Each row is a point on a tangle of strands that fork and nearly touch. The rows are in no order.
In the rows, 128 means zero.
Two points are linked if the straight distance between their rows is under 112. Some points are linked to none.
Dete: [122 177 101 169 139 103 113 120 169 136 129 165 162 124 135 154  93 105
 119 169]
Luveb: [120 106 145 108 129  92 182 114  99 142 132  67  99 101 113 197 125 116
  99  94]
bomad: [112  91 142 124  91 109 173  83 135 150 103  65 144 105 105 176 134 139
 101  90]
damar: [210 106 120 110 124 106 119 163 167 156  95 139 116 138 102 132 105 130
 167  98]
vuba: [ 91 189 133 141 145 136 103 173  67  99 121 174 190 125 135 108 170 107
 158 206]
beb: [ 87 148 150 116 143 102 111 135 152 144 150 154 138 159 160 121 127 178
 109 164]
fef: [173 102 133 134 123 126 164 136 133 130 156 141  96  95 115 144 128 186
 173  83]
nata: [ 97  99  82 162 130 154 147 108  97  67 133 105 185 136 121  61 136 139
 184 129]
kal: [170  85 113 104 112  79 174 121  72  98  94 108 166 142  95 123 148 138
 174 100]
tato: [120 127 115  52 100 147 119 148 102 146 125 171 114 142 123 133 191 151
 162 175]
pere: [ 94 157 161 159 147  88 129 100  99  89 120 168 118 153 112  88 133 118
  87 138]
ved: [183 104 135 143 136 156 156  89 153 106 119 115 172 108  94 186 152 123
 162  72]
davo: [185  66 146 163 150 107 147 157 144 137 104  86 147 101  95 163 119 124
 121 117]
palon: [129  84 118 184 135 148 127  90 128 111 117 100 124 120 156 105 124 164
 120 139]
tefa: [122 120 136 157 144 133  98 162 110 123 129 123 112 119 156  87  64 136
  97 128]
nopek: [ 96 175 144 125  86 140 125 118 138 146 172 134  93 116 146  70 109 184
 124 131]
pati: [154 111 102 118  94 108 164  87 111 153 139 105  24 128 159 165 134 119
 151  95]
Bimep: [151 102 138  69 129 136  99 142 147 146 116 167 104 139 122 115 149 147
 146 143]
zasuf: [170 135 142 175 172 118 145 148 159 124 160 121 128  98 148 129 129 181
 155  94]
sema: [129 131 100 198 142 159 129 112 130 118 153 130 160 120 117 157  87 130
 125  89]
miva: [ 86 167  88 137 129 135  90 176 160 178 142 136 105 111 146 152  43 105
  99 152]
musa: [138 106 163  91 106 136 142  90 125 140 150 101 113 150 169 138 152 125
  99  64]
Tev: [ 86 148 147  81 114 157 108 153 152 143 119  98 112 130 176 149 121  91
  85 187]
niv: [136 163 137 126 103 126 141 133 180 161 124 196 116 121  66 136 144 131
 165 133]
Tibik: [135 128 115  68  90 107 147 105  91 137 106 137 134 122 105  86 208 159
 143 100]
Vev: [134 106 153 187 176  94 173 116 110  76 113 137 105 105  99 154 133 101
 148 148]
vorib: [ 82 123 110 171 146 114 150 143 149 159 157 147  78 118 120 149  85 152
 118  84]
sumen: [168 118 130 121 145 127 118 178 201 154 110 158 153 137 100 155 123 130
 123 103]
Kugup: [138 162 140 151 160 106 124 104 177 152 146 183 145 148 158 159 141 142
 113 149]
nirur: [112 124  92 162 183 163 136 159 152  75 119 127 164 125 106 117  63 110
 183 103]
motik: [125 105 134  98 105 148 183 124 106 147 181  72 114 155 149 188 147 125
  97  34]
Biron: [106 181  80 112 139 149  95 102 118  70 124 131 207 130 123  80 135  73
 180 155]
Rinu: [ 54 150 119 110 101  96 110 132 137 137 128 125 146 153 172 100 112 159
 107 217]
fofuz: [ 97 157 168 163 145  97 147 115 105 123 153 127 102 125 100 113 101 114
  80 105]
raget: [120 198 150 147 127 136 117 142 157 124 131 180 156 108 111 160 110 113
 148 194]
dat: [171 146 150  41 125 110  86 154 102 153 134 133 108 169 195 143 146 123
 149 164]
sut: [ 85 137  84 124  86 113  94 112 137 135 111 129 183 145 138  86  86 150
 115 192]
fakod: [ 97 143 115 141  90 115 106 110 141 116 122 135 191 136  91  62 138 136
 141 189]
Fuzam: [114 130 170 125 112 160 119 111 122 137 155  80 101 131 197 101 137 126
  83 110]
nepe: [ 94 127 103 124 100 147 103 122 156 134  86  86 176 123 146 104  93 141
  80 147]
rar: [107 112 130 159 153 171 146  86  67  46 148 118 160 140 117 100 140 137
 159 114]
Mok: [104  89 104 140 131 156 132 107 117  85 107 104 170 126 153  58 139 185
 126 137]
ziza: [102 144 117 161 111 128 122 126 117 118 135 152  86 106 150  54 108 181
 149 167]
gapa: [152 164 183  85 128 134  73 171 131 157 125 132 123 134 167 164 138 143
 117 188]
beben: [148 116 148  52 102 142 128 138 125 141 133 125  74 165 213 120 141  86
 134 139]
moduf: [ 67 190 100  91 109 165  76 122 100 122 117 149 129 116 136 146  70 102
  80 161]
toru: [167 151 163 140 144 114  81 148 146 170 140 135  90 127 165 160 140  99
  96 193]
paba: [104 137 153 119 163 112 120 195 161 167 140  92 132 145 156 138 122  99
  68  93]
zigif: [198 117 146 186 122 150 132  89 139 146 155 119 132 113 110 169 153 129
 140  97]
Fono: [131 119 147 170 165 154 162 134 139  89 140 128 164 107 114 121 101 149
 161 100]
Geter: [162 136 144 125 121  58 135  94 160 137 110 127 155 163 116 114 166 121
 143 134]
figis: [163  49 147 117 158 113 186 160 116 134 126 114 156 132  92 191  95 141
 126 109]
menav: [ 98 144  73 145 154 149 108 113 143  75 110 140 171 126 134 103  86  91
 174 144]
furig: [160 112 143 198 152 174 122 116 111 147 174 109 127 132 122 160 123 140
  88  91]
Peme: [146 162 140  50  73 119 133 121 127 164 110 116 125 129 120  95 162 152
 152 106]
Tubu: [116 119 124 179 149 129 100 145  67 119 167  88  76 121 167 112  67 100
  76 109]
nas: [110 148  84  97 132 182  71 120 103 108 111 138 149 105 134 120  64 127
  96 108]
seguf: [114  82 136 150 139 150 127 171 171 104 102 155 119 127  82  91 125 121
 162 154]
revik: [ 66 146  95 140 161 130 129 173 170 151 140 162  79 135 142 133  76 143
 107 141]
palum: [ 98 109  93 185 128 128 141 144  96 141 158  58  85 129 145 148  95  93
  92 117]
Pomim: [109 144 149  98  93 126 105 151 183 173  89  83 145 114 133 130 108 123
  86 167]
falug: [110 150 154  91 149 114 117 195  99 128 106 181 115 124  86  99 174 119
 135 142]
belu: [ 99 136 100 183 119 148 145 134 117 146 154  37  93 113 127 204 145 117
  82 113]
sozi: [152 107 110  77 102 128 155 121 119 129 139 110  44 148 210 126 117  90
 161  87]
pavov: [158 113 135  95 129 125 185 152  72 156 164  59 109 120 128 208 137 104
  88  64]
lon: [124  69 137 130 119 138 129 109 132  94  88 142 120 135  74 120 156 117
 146 133]
Nunak: [129 105 128 124 129 112 164  62 135 120 146 154  98 158 118 143 158 144
 139 106]
Vame: [164 116 130  91 131  52 137 122  80 113  66 102 105 154 102 111 151 116
 145 106]
Posi: [121 141  83  84 105 151 135 117 119 132 115 159 144  89 132 105 215 161
 171 143]
sos: [110 151 143 169 126 140 145 139 170 142 136 165  96 109  79 140 103 129
 135 109]
tadi: [150 116 120 204 127 140 163 124  98 155 190  74 114 128 108 190 159 127
  93 123]
Nura: [142  92 100 106 100 130 172 106 120 184 183  90  78 146 137 195 132 138
 131  72]
tuke: [120 133  92 116 120 153  63 104  90  83 145 170 184 131 129  89  79  99
 103 108]
rofi: [119 122 127 123 106 143 134 105 161 130  88 110 166 114 108 147 126 150
 104  99]
gud: [132 113 164 195 178  87 136 123 108 116 129 137  84 134 118 150 124  99
  98 121]
kir: [ 99 107 124 166  84 143 138  93 127  96  86 121 163 128  83  74 170 117
 138 162]
bot: [159 182 116  89 124 117 133 144 135 144 136 207 153 136  94 134 183 119
 194 137]
tozu: [115 156  66  97  96 121  84 110  92  89 164 166 213 111 111  83 118  88
 151 136]
gid: [211  86 160 153 148  93 124 135 151 129  97 135 119 124 107 140 132  95
 153 129]
mak: [190  57 134 107 147 105 189 131  94  96 136 110 173 126  83 147 124 141
 167 130]
vage: [163 153 132  49  90  73 136 128 110 142  90 109  96 149 116 102 134  98
 145 117]
Rili: [144  83 135 105 106 136 159 140 159 154 137  98  59  95 130 108 122 180
 168  89]
vemuv: [119 104 153  88 143 173 100 137 149 140 121 128  90 144 144 117 139 122
  93 159]
rora: [ 98 122 123 135  91 154 147 124 165 156 141 108  85  97 150  99 117 186
 125 101]
ludo: [143  71 134 109 124 130 136  92 135 122  94 145  90 144 103 180 142 110
 118 112]
sizug: [ 77 129 113 100 152 174  98 113  88  94  85 104 119 122 157 115  88 125
  80 115]
vapo: [100 157  75 100 110 126  67 140 124 141 132 153 127 110 147 185  59  95
 105 174]
Depom: [109 181 156 135 125 164  85 153 112 119 108 152 170 111 115 117 148 137
 142 196]
Gur: [107 156 139 149 158 109 131 139  74  80 107 162 173 137 114  81 171 102
 123 163]
Nibid: [126 121 119 159 150 139  97 179 146 113  88 134 138 110 129  88  99 133
 128 165]
zug: [180 132 136 107 160  85 132 135 130 100 103 144 175 143 125 100 183 126
 182 117]
tuleg: [125 117 125 159 137 159 103  89 146 148 157 119 122 143 198 119 146 163
  88 120]
peve: [140 179 136 109 178 115 151 155 137 106 145 170 173 134 109 105 198 117
 185 104]
Tes: [174 129 168 161 103 129 106  97 158 182 145 107 124 139 140 139 156 115
 110 110]
mal: [136 153 172 120 154  89 120 103 127 115 119 199 104 149 100 123 163 100
 113 146]

A fork is a point with three links, a tip a point with one. Leave the first point through the second and follow the links. Name the first fork or tip that comes.
Bimep / tato -> sumen
sumen / damar -> nepe
peve / bot -> nas
nas / moduf -> Geter
sut / Rinu -> pere
pere / Gur -> sut

A fork is a point with three links. Follow the links from the first point to the second and name the forks in between, in order.
beb / Rili -> sut, lon, furig, Fono
kir / gapa -> sut, nepe, motik
Tibik / Mok -> nepe, motik
Fuzam / vage -> motik, nepe
mal / Luveb -> pere, sut, nepe
nas / beben -> Fono, furig, lon, sut, nepe, motik
toru / kir -> motik, nepe, sut
tuke / gud -> Fono, furig, lon, sut, pere
lon / gid -> sut, nepe
Fono / miva -> nas

Name the points in between on the shortest way along the links from the first point to the second, in order.
rora / beb -> Rili, fef, zasuf, Fono, sema, furig, tadi, belu, palum, Tubu, tefa, Nibid, seguf, lon, kir, fakod, sut, Rinu
lon / tuleg -> kir, fakod, sut, nepe, rofi, bomad, Luveb, pavov, motik, musa, Fuzam
miva / nopek -> vapo, moduf, nas, tuke, tozu, Biron, menav, nirur, Fono, zasuf, fef, Rili, rora
vage / seguf -> Peme, Tibik, Posi, tato, Bimep, vemuv, Tev, Pomim, nepe, sut, fakod, kir, lon
beben / mal -> sozi, pati, Nura, motik, pavov, Luveb, bomad, rofi, nepe, sut, Rinu, beb, Kugup, Dete, raget, Depom, vuba, Gur, pere
